Each row is a point on a tangle of strands that fork and nearly touch. The rows are in no order.
Two points are linked if the straight distance between their rows is under 6.99. Some points are linked to none.
kero: [-2.13 -2.18  3.53 -0.17 -3.87 -2.10  0.27 -1.26 -1.36  2.17  0.06 -1.81
  2.51  0.48 -0.55 -2.93  4.24  1.09  1.19  0.27]
vif: [-2.31  3.14 -0.20  0.23  1.68 -0.46  0.42 -0.13  1.52  0.59  4.06  2.89
  1.23  1.64 -0.65  4.23 -1.81  0.48  0.62  0.32]
muni: [ 2.69 -2.04  1.04  0.41  1.69  0.30  0.81 -0.31 -3.14 -0.13 -0.77 -2.67
  0.48 -1.33  0.94 -2.90  0.25  1.48  2.15  0.95]
getar: [-2.64 -2.80  2.06 -1.10 -0.43 -1.30  0.51  1.79 -1.94 -0.77  3.27  0.58
 -0.07 -1.13 -0.52 -1.76  0.13 -2.43 -0.01 -1.07]
dobet: [ 1.80 -0.55 -0.52  2.92  0.33  0.83 -1.89  0.59  2.49  2.28 -2.32  3.18
 -0.30 -0.53  0.85 -2.18 -3.23 -1.10 -3.69 -0.04]
nog: [ 1.60 -4.95 -0.21  1.64  1.91  0.88  1.85 -2.49 -1.00  1.69 -0.18 -0.93
 -3.31  1.42 -1.63  0.84 -1.44  3.60  0.82 -0.79]
pago: [ 1.32 -1.38 -1.36  1.92  0.02  2.32 -1.20 -1.53  0.25  3.03 -0.96  3.75
 -2.73  2.39  0.08 -1.65 -4.91  4.39 -0.04  0.44]
fafi: [ 0.34 -0.59  0.76  3.31 -0.36  0.21 -0.35 -0.19  3.12  1.39 -2.97  3.40
 -3.05  1.50  0.90  1.06 -4.73  4.06 -0.55 -0.53]
Repi: [ 0.66  0.23  0.63  3.16  0.95 -1.32 -2.63  0.64  1.22 -0.16 -1.47  3.19
 -1.26  1.36 -1.82  0.83 -3.59  3.54 -1.23  1.14]
romo: [-0.25  0.21 -0.24  0.80  2.00 -1.91 -1.90  0.72 -0.33 -3.53  0.20 -1.82
 -1.02  0.91  1.42  0.69  0.78 -1.61  2.14  2.91]
fuf: [-2.63  0.71 -0.15 -1.65 -0.83 -0.21  0.81  1.59 -2.06 -1.52  4.18  1.19
 -2.10 -2.28 -0.02 -2.46 -0.72 -0.83 -0.29 -0.96]
fal: [-0.90 -0.97  1.30 -3.32 -1.07 -2.41 -0.43 -1.18 -0.40 -1.05 -1.93  2.58
 -0.38 -2.44  0.08 -1.22 -0.37 -1.01 -0.26 -0.69]
vibo: [ 0.15 -1.47 -1.05  2.01 -0.05 -1.22 -1.61  0.44 -0.60 -0.48  1.77 -1.17
 -4.15  1.09 -0.09 -2.43 -1.09  0.06 -0.25  0.18]
fifim: [ 0.57  0.22 -0.47 -0.87 -3.02 -2.97 -0.78 -4.36 -3.65  0.56  0.65 -4.22
  0.74 -0.68  2.72 -2.70  1.75 -1.96  0.28 -1.20]
zanud: [-2.91  0.64  2.62 -1.64  0.71 -2.12  1.30  1.06 -0.10 -1.92  2.13 -2.45
  1.93  1.66  1.17  1.71  4.19 -3.38  4.48 -0.49]
saru: [-0.74 -0.33  1.80 -0.09 -4.51 -1.45 -1.62  0.21 -2.82 -1.27  0.11 -1.23
 -1.10  0.31  2.34 -3.26  3.75 -3.13  1.58 -2.13]
buva: [-3.43  5.62 -0.35 -1.70  2.24  0.97  0.89  5.44  2.45  0.54  1.85  1.15
  0.25  0.75  1.32  2.86 -1.93  1.21 -1.79  0.20]
Nef: [-1.66  3.01 -0.96  2.95 -1.33  1.79  0.94  2.40  3.90  1.18  0.09  1.90
 -2.51  2.55  0.53 -0.61 -3.33  1.40  0.38  1.30]
Bisar: [-1.01  0.27  0.19  1.44 -0.39 -0.13  1.25  0.65 -1.43 -2.62 -1.64  0.05
 -0.96 -0.64  0.33  2.03  2.66 -0.16 -1.42 -2.52]
Donu: [-2.88 -2.98  0.04  2.17 -1.38 -0.70 -0.81  0.07  0.56  2.57  1.22 -0.57
  0.41  0.65 -0.43 -2.68  0.83  1.12 -2.02  1.93]
Tez: [ 1.75  3.54 -1.02 -0.01  1.44  0.18  2.00 -1.52 -0.88 -2.04 -1.13  0.52
 -1.07 -0.83  0.98  2.90 -1.56 -1.48  0.89 -0.86]
pev: [ 0.40 -1.07  0.95 -0.19 -1.11 -1.19  2.35 -5.42  0.56  3.60 -2.32 -0.32
  0.02 -0.73  0.20 -0.57  1.50  0.13  2.10 -0.82]
baru: [-2.14  3.33  2.40 -2.59 -1.57 -0.47  2.94  2.05 -0.69  1.72  1.13 -1.85
  3.13 -0.27  0.67 -3.27  3.33 -0.47  1.23  0.49]
kezip: [-0.11  2.98  0.13  0.15  1.78  0.91 -1.78  1.77 -0.06 -0.40  3.36  4.06
  0.46  2.08  0.06  1.31 -1.80 -2.45  0.66  1.16]
mizo: [ 2.49  1.69 -0.70  0.45  0.19  2.42  0.11  1.52  1.20 -0.69 -0.27  0.86
  2.61 -1.59  0.41  1.47 -0.48 -3.29 -1.08  0.07]
Mesek: [ 3.34  0.07 -2.21  0.49  0.69  1.08 -1.95 -1.22 -0.92  2.51 -0.78 -1.02
 -2.49 -0.56 -3.68 -1.74 -1.42  1.62 -3.24  3.36]
terav: [-3.58  1.65 -1.16  0.89  2.30 -0.94  1.86  0.31  0.83 -0.39 -1.40 -2.20
  0.71 -0.41  1.97  2.96  2.09  1.41  0.43  2.25]
gok: [ 0.04 -0.88 -0.03 -0.77  1.27  0.66  1.98  1.34 -0.26 -1.49  1.20 -0.61
 -3.08 -1.89 -2.33  1.99 -3.56 -0.96 -1.29 -1.82]
Visu: [ 1.40 -0.60  1.01 -2.01 -0.99 -1.71 -0.01 -1.77 -0.89  2.61 -2.21  4.31
  0.05 -1.87 -1.87 -1.63 -1.46  1.90 -0.84 -0.08]
Dodus: [ 0.49 -6.19 -2.14 -0.31  0.09  0.08 -2.29 -1.04  1.76 -0.16 -0.16  0.95
 -3.88  0.69 -1.62 -0.91 -3.48  1.62 -0.67 -2.30]
Pak: [-1.22 -5.29 -0.76  1.13 -2.58  0.62 -3.22 -1.59 -1.60 -1.50  2.50  0.59
  0.40 -0.57 -0.67 -0.50  0.46 -0.17 -2.18 -2.57]
feg: [-1.87  3.80 -1.85 -2.72  4.85  3.12 -0.57  4.69  2.56  0.11 -0.76  1.66
 -1.53 -1.34  3.66  2.12 -2.79 -1.12 -1.89  4.56]
Mupuz: [ 3.22 -5.55 -1.31  0.98 -0.52  1.68  0.41 -5.50 -2.15  0.08 -0.54 -1.51
 -1.25  1.32 -0.35  0.51  2.68  0.01  0.03 -3.78]
mikel: [-1.25  0.20 -0.68  0.71 -0.18  3.39 -1.70  0.47  0.90  3.61  0.88  3.95
 -4.06  0.48 -1.01 -2.69 -5.45  3.54 -1.09  2.56]
Vitu: [ 0.33  1.12 -0.67  0.46  1.65  2.21 -1.33  1.25  1.32  0.59 -2.55  1.64
 -6.05  0.03  0.80 -0.51 -3.82 -0.29 -1.68  2.13]
per: [ 0.23 -5.69 -0.76  0.34 -0.69 -0.59  0.07 -3.52 -1.41 -1.78 -0.28 -3.89
 -0.52  0.87  0.05  1.10  1.27  1.83  1.35 -2.39]
napi: [ 0.44 -0.86 -0.54  1.86  2.00 -0.72  1.40 -3.32  0.69  1.67 -0.88 -0.13
 -1.21  0.28  0.45  1.09 -2.93  2.76  1.01 -0.18]
felir: [-1.19 -2.30 -1.38 -0.41  4.62  1.28 -4.23  1.42  0.50  0.32 -1.08  2.79
 -2.20  0.05  0.44  2.77 -3.25  1.86 -0.81  5.05]
kudoz: [-0.12  1.53  0.72 -1.63 -1.09 -0.58  4.73 -2.64 -0.04  1.68 -2.37  0.71
  0.12 -0.87  0.25 -0.64  1.60 -0.34  2.95 -1.86]
Bonak: [-0.62  2.47  3.88 -0.90  0.79 -2.68  2.96  2.10  0.56 -0.81  0.30 -1.16
  1.82  1.31  1.58  0.63  4.16 -1.83  4.55 -2.95]
dumo: [ 0.22  4.42 -1.20 -2.11  2.04 -0.42  3.34 -1.20 -0.93 -0.76 -0.38 -1.56
  1.87 -1.85  2.51  3.01  1.20 -2.93  0.21 -0.19]
bil: [ 3.23 -1.74  0.22 -0.58 -0.04 -0.72 -4.06 -1.33 -0.03  1.08 -3.83  4.01
 -0.93 -0.25 -1.63 -1.78 -1.70  3.35 -2.51 -1.28]
pel: [ 2.35 -3.94 -0.51  1.94 -1.36  2.54  1.93 -2.37  0.43  0.40 -1.76 -2.43
  1.37  0.10 -1.18  0.65  2.52 -1.50  0.79 -3.04]
poni: [ 3.28  1.74 -0.74 -0.81  1.20 -0.46  0.58 -0.69 -1.34 -0.73  0.64  1.29
 -2.25 -0.22  0.79  1.56 -5.00 -0.31  1.74  0.61]
vup: [ 0.26  1.79  1.02  0.98 -3.02 -0.92  1.15 -2.60 -2.42 -1.27  2.05 -4.21
  3.18  0.93  0.01  1.95  3.56 -1.55  0.83 -2.60]
Baga: [ 2.25 -5.19 -1.30  1.42 -1.06 -1.40 -4.03 -1.74 -0.92 -0.71 -0.33  0.05
 -0.38  0.49  0.60 -3.44 -0.22  0.50 -1.71 -2.58]
mimob: [-2.57 -2.76  1.77 -0.41 -2.41 -0.93 -0.38  1.68 -0.11  1.01  0.69  1.34
 -0.43 -1.95 -2.80 -2.64  0.86 -1.05 -2.74  0.22]
rar: [-1.84  2.37  2.11  0.73 -3.16 -1.19 -0.44  0.78 -0.51 -2.20  1.02 -3.28
 -0.52  1.16 -2.66  0.08  4.30 -0.18 -0.22  1.11]
Gunag: [ 2.42 -4.59  1.83  2.33 -1.88 -0.36 -1.36 -3.05 -0.11  1.56 -2.36  0.14
  1.24  1.42 -3.32 -1.68  3.41  3.42 -0.42 -1.27]
dogiz: [-1.09  3.59 -1.09 -0.72 -0.65  1.51  3.24  0.39 -0.95  1.64  3.75  2.11
  0.54  0.61  0.14 -1.17 -3.59  0.17 -1.21  0.19]
mosos: [ 0.94  2.79  1.22 -0.19  1.10 -2.38  2.30 -0.76 -1.94 -0.59 -1.07 -1.64
  3.63 -1.32  2.04  0.68  2.08 -1.84  0.61 -2.03]
Fonog: [ 0.35  1.03  0.13  1.25 -2.63 -1.91 -2.20 -1.95  0.31 -1.35 -0.18  1.11
 -0.14  2.80 -0.51 -1.23  1.23 -1.01  2.47 -0.58]
nebo: [-0.50 -0.23 -0.56  2.29 -4.29 -1.18 -3.18  0.29 -0.70 -2.22 -0.50 -3.10
  2.08  0.61 -0.32 -1.69  2.26  1.75 -2.10 -0.62]
ber: [-0.41 -1.56 -2.90  0.85  0.71 -0.75 -1.53 -1.02 -1.47  0.03 -1.65  0.49
  2.21 -1.74  3.65 -1.91 -1.66 -0.13 -1.93 -0.22]
Vaf: [-3.28  1.11 -0.56 -1.38 -0.47  0.16 -0.05  2.25 -0.44 -2.24  3.96  1.00
  2.64  0.15  0.44  2.12  2.11 -1.23  0.23 -0.43]
Bov: [-2.16  1.94 -1.52  0.35  0.50 -2.36  0.93 -1.23  0.62 -1.64 -0.93 -0.61
 -0.74  1.47  2.51  1.25  1.91 -1.02  1.62  2.52]
gimov: [-1.45  0.04 -0.01  1.45 -0.18 -1.18  2.43  1.11 -1.34 -1.54  4.60 -3.45
 -0.44 -0.07  2.73  0.65 -0.01 -2.67 -0.14 -3.21]
tonev: [ 2.03 -0.47 -0.83  0.73 -0.32 -0.48 -0.48 -2.80 -1.24  2.21 -1.54 -2.71
  1.11 -0.76 -4.03 -1.62  1.50  2.19 -2.56  2.94]
Tuz: [-2.05  1.13 -0.61  2.85  2.28  4.25 -1.80  4.11  2.61  1.67  0.23  2.22
 -0.42  1.48  1.37  1.94 -2.11  0.04 -2.17  3.68]
Zole: [-0.63 -2.16  0.17  0.11 -5.07 -0.08 -0.38 -2.51 -0.95 -3.12 -1.69 -0.68
  0.80  0.27  1.70  0.97  4.57 -1.25  0.97 -4.06]
vuz: [ 2.67  1.57 -1.74 -1.46  0.19  0.86  0.27 -1.15 -2.80 -0.93  1.00 -0.47
 -0.14 -0.81  0.24 -2.20 -3.96  0.51  2.53  0.23]
nedi: [-1.88  4.88  0.69  0.23  0.60 -0.08 -1.00  4.32  0.20 -0.43  2.89  2.55
  1.14 -0.12 -0.01  0.27 -1.62 -0.58 -2.21  1.59]
zudif: [ 0.07  3.36  2.12 -3.52  1.17 -0.92  3.73  1.93 -0.38 -0.23  0.78 -1.12
  1.05 -3.01 -0.59  0.43 -0.81 -0.53 -0.81  0.38]
mazos: [-2.45  3.18  1.14 -2.16  0.03  0.01  0.90  1.47 -0.54 -1.96  0.82 -2.66
  3.89  0.30  2.84  1.62  5.84 -2.28  1.61  0.08]
Nas: [-0.08  2.64 -0.49 -1.81  1.88 -3.36 -2.02  2.18  0.62 -2.77  2.15 -1.32
  1.22  0.28  1.79  1.63  0.28 -4.06  1.40  1.48]
Guk: [-0.02 -0.20  2.48  0.83 -0.64 -2.02 -0.34  0.11 -0.14  0.40  0.60 -1.06
  3.30 -1.40 -1.74  1.11 -1.41  1.87 -1.48  0.00]
zaso: [-0.32 -1.54 -2.25 -0.03  0.77 -0.25 -0.47  1.41  4.18 -1.27 -3.08 -2.15
 -0.96 -0.54  0.94 -0.04 -1.68  1.77  2.11  3.22]
Fesi: [-0.88  5.90 -1.23 -1.95  4.34  1.48  2.08  1.73  0.89  2.21 -0.96  1.55
  0.99  0.29  2.03  2.48 -0.16 -1.28  0.20  3.61]
tonuv: [ 0.66 -2.71 -1.59  0.42  0.41 -0.32  0.02 -0.91  1.94 -0.93 -2.33 -2.72
  1.21  0.54  1.16 -1.64 -0.59 -0.55  3.60  1.60]
bom: [ 0.66  0.70 -2.32  2.39 -0.12  4.53 -1.12  0.45  3.60  0.37  0.32  0.51
 -1.80  2.10  0.34 -0.08 -5.19  1.40  1.06  1.46]
pavi: [-2.19  3.59 -0.92  1.19  1.91  2.45 -0.06  4.18  2.65  0.35 -0.88  2.87
 -1.17  2.35  2.27  0.96 -2.91  1.20  1.00  3.16]
rezo: [-0.64 -2.35  1.73  0.75  0.07 -0.07  0.76  0.94  2.33  0.03 -1.33  1.98
  1.85  0.57 -0.85  0.81  0.99 -1.28  1.80 -0.21]
potup: [-2.49  2.71  1.64 -0.83  1.63 -1.82  2.36  3.48  2.92  0.14  0.93 -0.45
  0.20 -0.29 -0.42  3.19 -3.28  0.87 -0.25  1.50]
laf: [-0.81  1.15  1.42 -1.01 -1.99 -2.57  4.96 -1.81 -0.54  0.18  0.11 -2.77
 -1.32 -0.96  1.37  0.45  1.90 -1.73  2.09 -3.42]
deder: [ 3.95 -2.22 -0.17 -0.14 -1.12  1.23  0.10 -0.63  1.02  0.12 -1.70  0.20
 -1.55 -2.09 -4.34 -0.09 -1.33 -2.03 -2.33 -1.02]
fubav: [ 1.09 -0.28 -1.09  0.05 -2.14  0.60  0.91 -1.97 -1.31 -1.14 -2.37 -0.52
 -3.92  0.85 -0.96 -1.71  0.31  3.56  0.78 -1.05]
naz: [-3.38  0.01  0.34 -3.79  1.95 -1.84  1.11  0.78  0.09 -0.52  1.28 -0.03
  2.80 -2.60  2.70  1.17 -0.57 -0.37  1.99  1.75]
fusig: [-0.29 -2.50 -0.46  2.17 -1.74 -2.47 -2.42 -0.91  0.84 -3.43 -1.17 -3.35
 -0.55 -0.17  0.22 -0.38  2.47  0.03 -1.12 -0.57]
suzud: [-1.05  5.85  0.52 -3.87  1.17 -0.19  1.85  4.00  0.40 -0.25 -0.67  0.17
  1.66 -1.69 -0.90  1.38  2.77 -1.00 -0.13  1.12]
Sib: [ 2.29 -4.70 -0.21  2.17 -0.34  0.04 -3.80 -2.72  0.16  1.46 -0.33  1.66
 -0.56  1.44 -4.01 -0.27  2.31  2.99 -3.37 -0.25]
kif: [ 0.19  2.29  1.55 -0.37  3.02 -0.14 -0.92  0.93  1.88  3.21 -1.18  1.26
 -1.21 -0.12  1.56  0.99 -6.31  1.78  1.06  3.47]
nani: [ 1.30  0.25 -1.72  0.88 -4.00  1.59 -1.44 -1.01  1.48 -0.05 -1.18 -2.35
  1.62  0.35 -1.58 -1.45  2.74 -0.82 -1.69 -0.11]
pive: [-0.61  2.84  2.98 -0.77 -0.01 -1.13  2.99  2.59  2.30  0.88 -0.21  1.80
  1.66  1.09  1.83 -0.91  0.89 -1.42  3.52 -1.65]
ledis: [-0.82 -2.58 -1.29 -0.64 -2.21 -2.39 -2.59 -1.43  0.59 -1.43  0.18 -3.00
 -2.79 -0.22 -1.67 -2.91  1.26  0.25 -1.79 -0.07]
zagob: [-0.02 -2.05 -2.43 -0.38 -0.21  2.60  0.35  0.43  2.21  0.55 -3.36  0.01
 -3.44  0.00  0.01 -2.31 -2.80  3.25  1.12  2.67]
dun: [ 1.31 -3.67 -2.96  1.64 -1.22 -1.39 -1.52 -1.68 -0.07 -2.93 -1.50 -4.07
 -0.60 -2.25  0.54  0.84 -0.18  0.49 -3.87 -2.48]
Nuri: [-0.35 -0.10  2.96  1.12  0.84 -4.22  0.20  1.06 -0.34 -1.16  0.94 -1.51
  1.45 -0.89 -1.38  2.94  0.86 -0.18  0.39 -1.11]
lorap: [-1.27 -1.19 -0.14 -1.92 -3.82  0.34  0.89 -2.05 -1.84 -3.06  1.17 -1.54
 -0.60 -0.72  0.60  0.34  1.37 -0.43  1.82 -1.67]
mumom: [ 3.30  2.12 -0.49  0.45 -0.79  0.67 -2.68 -1.51 -0.57  1.59 -0.18  1.32
  0.17 -0.43 -4.39  0.02 -2.77  0.93 -3.14  3.10]
nik: [-1.25  1.36  0.18 -2.24  0.30 -0.43  0.82  2.87  4.43 -2.05  1.31  0.22
 -1.22 -1.21  1.12  0.99 -2.46 -3.79  2.18  0.24]
nako: [-2.32  3.45 -0.28 -2.13  3.41 -0.95  1.79  1.21 -3.49 -0.30  2.52  1.60
  0.47 -0.57  2.40  0.54  3.56 -2.10  0.19  0.49]
fifi: [-0.48 -3.09  0.81 -1.46  1.60 -1.61 -2.14  0.62  1.01 -0.32  1.50  2.76
 -1.02 -0.48 -0.59  0.27 -3.96  0.86  0.48  0.76]
kena: [-0.50  1.73  2.07 -1.91 -1.47  0.28  1.25  1.66  0.75  0.06  0.82 -0.80
  4.15 -2.17 -2.48  1.51  0.23 -0.38 -1.37 -0.43]
Vamim: [-1.35  2.76  2.62 -1.76  2.72 -0.49  3.14  4.86  0.60 -0.39  0.77  2.41
  0.32 -0.05  1.58 -0.07  0.05 -2.31  1.49 -2.48]
tav: [ 0.72  3.69  0.59 -3.17  1.66  1.98  1.95  1.22  1.08 -0.36  1.48  0.12
  3.79  1.37  0.66  3.47  0.91 -1.03  3.02 -0.52]
divo: [-1.44 -2.47  3.42 -0.72 -4.32 -1.63 -0.90  1.14 -1.50 -0.78  0.33 -1.74
  2.04 -0.34  1.25 -2.01  3.89 -1.72 -0.84 -2.44]
leru: [ 4.53 -3.56 -1.01  0.28 -0.39  2.69 -0.80 -2.54  1.16  2.80 -2.39  0.80
 -0.37 -0.12 -2.61 -1.38 -1.03 -0.26 -1.28 -0.80]
dimap: [ 2.95 -4.26  1.84  0.34  1.20  2.07  1.17  1.42  1.15  0.52 -0.56  0.80
 -2.18 -2.11 -3.15  1.01 -3.79 -1.08 -0.61 -2.27]
zogon: [-3.43 -0.47  2.03  0.04 -2.26 -0.79  0.85  1.80  0.61  1.84  1.47 -0.81
  2.27  1.23 -0.69 -2.73  3.27 -0.24  0.87  1.90]
Kivil: [ 0.11 -6.15  0.88  0.18 -2.62 -0.21 -1.18 -2.17 -0.99  0.04  2.25 -2.29
  1.07 -0.37 -1.58  0.02  2.10  0.95 -0.42 -3.23]
Bir: [ 0.97  4.19 -0.75 -2.60  2.50  3.44  1.21  1.02  1.30  0.84  0.00  2.79
  3.21  0.52 -0.50  4.25  1.08 -1.84  1.53  2.72]
tesug: [-0.83  2.75  1.64 -0.48  3.10 -0.56  2.52  3.60  0.53 -1.41  1.28  0.75
 -2.67 -0.72 -0.28  4.00 -3.23 -0.45 -0.36 -0.89]
Tib: [ 1.58  3.47  0.59  0.72 -0.65  0.80 -0.72 -0.21  0.63  0.46  0.43  0.27
  0.77  0.01 -4.54  2.96 -1.33  0.48  0.05  3.30]
pivig: [-1.46  3.64 -0.82 -0.46  5.87  1.20  1.70  2.23  1.67  0.63 -0.12  2.07
 -0.50  1.29  3.61  3.42 -0.71 -2.40  0.39  1.00]
fogot: [ 1.30 -5.14 -3.00  0.06  0.66  2.33 -2.40 -0.11  3.31  0.31 -3.21  0.92
 -3.38  0.72 -0.06 -2.30 -3.42  2.90 -0.45 -0.23]
gaso: [-1.10 -0.58  3.55  1.49 -0.45 -4.96  0.57 -2.07 -1.67  0.47  0.57 -1.29
 -0.24 -0.21 -0.05  0.76  2.27 -0.22  0.27 -0.47]
vapad: [-2.35  0.88  1.56  0.36 -0.61 -0.50  4.33  0.89 -1.81  1.13  2.04 -2.72
  0.47 -1.61  2.20 -1.19  0.91 -2.03  0.29 -2.67]
feda: [ 1.38  2.84  1.67  2.98 -2.29 -2.59 -2.43 -2.00 -0.97  0.02  1.11  0.54
 -2.19  2.23 -2.45 -1.82  0.35  0.49  0.82  0.43]
lisi: [-0.78  0.56 -0.34 -1.07  2.73  1.94  1.00  2.56  0.44  0.33 -0.49  0.87
 -0.48 -0.71  0.57 -1.67 -0.42 -1.21  2.10  2.70]
kuza: [-1.50  2.00 -1.25  0.07  2.12  5.29 -1.14  2.91  1.23  0.61  0.54  4.38
 -1.38  0.09  1.42  3.81 -1.75 -0.80 -3.54  2.62]
Vusal: [-1.24  2.93 -0.37  0.20  0.88  1.53  0.05  3.08 -1.47  2.48  1.72  2.76
 -0.08 -1.02  0.41 -2.13 -3.46  0.55 -2.88  0.96]
led: [-1.46 -1.61 -1.34  1.92  0.45  0.47 -2.50  0.35 -0.34  1.81 -2.20  2.21
 -0.13 -0.87  1.65 -2.47 -0.43 -1.70 -4.63  0.34]
pevi: [ 2.86 -1.23 -1.35  4.18  1.24  2.88 -0.20  0.25  2.36  0.13 -0.09 -1.47
 -1.06  2.27  0.15  0.29 -3.33  0.87  0.89 -0.63]
tos: [ 1.50  4.31 -0.28 -2.99  2.80 -1.68  0.84  0.22  0.72 -1.73  2.21 -1.14
  2.40 -2.43  1.51  2.27 -1.61 -4.34  2.14  0.33]
Nefe: [-1.62 -0.26 -1.97  1.14 -1.25  2.11  0.90 -0.09  1.17 -0.71 -0.42  0.34
 -0.69 -0.13 -1.75  2.03 -0.60  2.71  0.23  0.81]
Pedid: [-1.29  3.94  2.22 -2.15  4.45 -0.10  1.15  4.18 -0.91 -0.38  2.18  2.42
  2.01  0.09  2.03  2.19  3.18 -2.40 -0.03 -2.02]
fup: [ 2.22 -1.43 -0.51  0.03 -2.59 -3.17 -3.20 -3.80 -3.32  0.56 -0.39 -0.58
  0.46 -0.14  0.99 -3.92  3.00 -0.95  0.10  0.13]
Tiz: [ 0.98 -0.89  0.79  0.02 -0.90  0.53  0.84  0.76 -3.42 -1.38 -0.65 -4.05
  3.04 -0.15  0.43 -1.24  0.93  2.75  0.33 -0.72]
luset: [-1.53  1.07 -1.27  0.94  2.39  3.56  1.36  2.44 -1.72 -1.19  0.08  2.67
 -0.99 -0.60  1.22  3.50  0.64 -0.87 -1.13  1.56]
Buzes: [-3.06  1.95 -0.70 -0.09  0.14 -0.48 -0.11  0.14 -1.54 -0.98  2.98  2.59
  2.35  0.36  0.65  2.86  0.00  1.91 -0.39  0.44]
big: [ 2.86 -1.74 -2.22  2.86 -0.23  2.86 -0.12 -1.55  2.13  1.39 -1.58  1.06
 -0.32  0.42  0.36 -1.13 -2.94 -0.22 -1.23 -2.94]
kibi: [-1.35 -4.60 -2.40  1.23  0.41  0.16  1.09 -2.12  0.30  0.90 -1.17  0.81
 -5.03  1.34 -0.57  0.23 -0.74  2.81 -1.73 -2.92]
Zudem: [ 2.41 -3.16 -1.35 -1.14  1.17 -1.96 -1.97 -3.59 -1.08  2.37 -2.29 -2.59
 -1.24 -1.27 -1.67 -3.36  2.30  0.65 -2.01  1.31]
moz: [ 2.84 -2.54  0.72  2.99 -1.00  1.09  1.29 -2.16 -0.35  1.91 -2.57  0.80
  2.60  1.17 -0.27 -1.19  1.97  1.76  1.13 -2.43]
Bon: [ 1.28  1.25 -0.36 -0.45 -1.28 -1.66  0.49 -2.61 -2.10 -0.52 -1.60 -2.63
  1.88 -0.89  4.25 -1.04  1.45 -0.65  1.72 -1.91]
Beten: [-0.48 -1.22 -1.52  3.05  1.33  0.81  0.77  1.24 -1.74 -1.24  2.55 -1.77
 -1.99  0.75  1.11 -0.61 -0.04 -1.68  0.15 -0.64]
rin: [-0.06 -1.37 -0.09 -0.88 -2.43  1.31 -0.23  0.90 -3.26 -3.96  0.19 -2.06
  1.04 -0.73 -0.75 -0.67  1.70  3.30  2.46 -0.12]
Bipak: [ 0.86 -1.45 -1.36  1.38 -2.47  2.55  0.04  0.50  2.61 -0.47 -1.16 -2.36
 -1.16 -1.39 -2.91 -1.69 -0.39 -0.02 -3.04  0.87]
Duk: [-2.18  3.16 -1.82 -2.05  1.22  0.17 -0.03  1.80 -0.55 -3.02  1.97 -0.20
  4.05  1.87  1.67  3.16  3.27 -0.20  2.84 -0.65]
bepul: [ 0.52 -0.97  0.42  1.34  1.35 -3.84  0.15 -4.36 -0.57  1.85 -1.16 -0.62
 -0.73  0.60  0.67 -1.05  1.05  1.49  1.18  0.37]
dokev: [ 2.78 -0.93 -0.90 -1.00  0.53  1.77  0.26 -1.60 -2.59  0.13  1.01 -0.11
 -0.13 -0.34 -0.52 -2.26  0.11 -0.70  1.43  0.41]
sak: [-0.28  1.72  3.63 -0.90 -1.80  0.07  0.22  2.42 -0.24 -3.11  0.42 -0.14
  0.76  0.77 -2.53  0.81  3.08 -2.33  1.81 -0.04]
zova: [-0.46 -0.38 -0.45  1.05  1.73  0.51 -1.88 -2.56 -0.19  2.68  0.58  3.84
  0.11  0.60 -0.39  1.78 -1.70  0.44 -1.56  2.44]
gipe: [ 1.07  3.21  3.58 -3.04 -2.37 -0.62  1.97  1.03 -2.48 -1.99  0.67 -1.47
  1.75 -0.99 -1.50 -0.06  3.14 -3.56  2.88 -2.19]
Kirek: [ 1.69  0.72  3.47 -1.10 -2.98  0.54  0.68 -0.41 -2.78 -0.69  0.48 -3.20
  3.06  0.30  0.07  0.51  4.77 -3.20  2.63 -2.20]
rida: [ 3.66 -4.90 -3.19 -0.78  0.28  0.68 -0.46 -4.70 -0.27  2.81 -1.33 -2.63
 -2.15  0.89 -0.83 -4.93  0.14  2.13 -1.43 -0.59]
Neke: [ 0.08 -1.76  0.18  1.42 -0.84 -0.62  0.42 -1.88 -2.73 -2.94 -1.54  0.43
 -0.01  0.48  0.96  1.01  5.55 -1.00  0.34 -2.30]
goni: [ 1.45  0.01 -0.31  3.15  0.16 -2.33 -3.48 -1.41 -1.50  0.29  0.35 -0.29
 -3.76  2.47 -1.52 -3.46  0.53  1.03 -2.14  0.21]
vazer: [ 3.78 -4.10 -4.66 -0.61  2.89  2.07 -2.80 -3.46  0.65  2.72 -1.47 -1.25
 -2.04  2.98  0.66 -3.02 -1.10  4.64 -2.03 -0.61]
mos: [-1.00  3.07 -1.25 -2.10  3.85  4.41 -0.35  2.95 -1.11  1.89 -1.49  3.75
 -0.86 -1.56  1.13  0.94 -2.00  0.57 -2.19  4.78]
lesin: [-2.38  4.94  1.54 -4.68 -1.29 -0.37  3.20  3.61  2.21  0.67  0.74 -1.27
  2.64 -0.87  0.09  0.07  3.95 -1.63  0.64 -0.55]
dum: [ 3.18 -3.56 -1.92 -0.31 -0.84  1.31  0.40 -2.14  2.55  0.03 -0.32 -2.44
 -1.75  1.29 -1.84 -0.81  0.61 -1.81  2.80  1.42]
bimo: [ 0.03  4.13  1.11  0.45 -1.29 -0.33  1.23 -0.15  2.95  1.08 -0.44 -0.71
  2.13 -0.85 -2.82  2.66  0.58 -0.59 -1.06  1.69]
tenip: [ 0.97 -2.84 -0.34  1.16 -1.85  1.41 -3.15 -0.92  0.32  1.71 -1.57  4.37
 -0.17  0.71 -2.43 -0.59  0.41  2.61 -4.40 -0.38]
zuze: [-1.68  0.69 -1.11  1.20 -0.67  0.85  2.67  2.84  0.96 -2.00 -1.06 -2.17
  2.19  0.38  3.16 -1.34 -0.08  1.98  1.86 -0.43]
pimog: [ 0.12 -2.70  0.25 -0.03 -3.24  0.03  0.00 -3.69 -1.72  0.93  2.44 -3.26
  2.94 -0.49 -1.51  1.58  3.20 -0.39 -0.83 -1.35]
bosi: [ 2.25 -1.75  0.29  0.24 -1.66 -2.10 -3.77 -3.34 -1.00 -1.01 -0.60  1.10
  0.48  0.59 -0.31 -1.10  1.52 -1.20  0.25 -1.73]
bakuz: [ 1.48 -2.38  0.98 -0.08  1.77 -1.09 -4.63  0.06  0.88  1.98 -1.10  3.78
 -1.22  0.00 -2.40  0.36 -3.95  4.07 -0.89  1.25]
Fovek: [-2.51 -0.99  0.82 -3.18  0.98 -1.38 -0.48  1.76  0.70  0.48  2.47  2.68
  2.08 -1.39  0.88 -0.20 -3.37  1.18  0.79  1.03]

Follow the links from the first point to the second, and from the first to the third. Name the last point that the two ways share.
dun; Guk; gipe => vibo
suzud; Mupuz; Vusal => vibo
Pedid; ledis; pavi => deder
Mesek; gok; fogot => bepul
fifim; fifi; tonuv => bosi
Tiz; kena; Dodus => bepul
moz; bepul; Bon => bosi
bom; mazos; laf => deder
sak; Nef; bakuz => Kivil
vazer; divo; zaso => kena

A fork is a point with three links, a tip a point with one. Leave the first point through the second and follow the links. Name the first fork or tip that comes.
vazer; rida => kena
lorap; rin => dumo
dum; tonuv => bepul
Tez; poni => Bisar
Kivil; per => bil

A fork is a point with three links. Follow the links from the first point to the second and name the forks in between, in order.
lesin; feda => kena, bepul, vibo
gipe; Tiz => Kivil, bosi, dumo
gaso; rida => kena
Nef; Duk => big, deder, nedi
Bipak; Vamim => deder, nedi, Duk
mumom; led => kena, bepul, vibo, fusig, deder, big
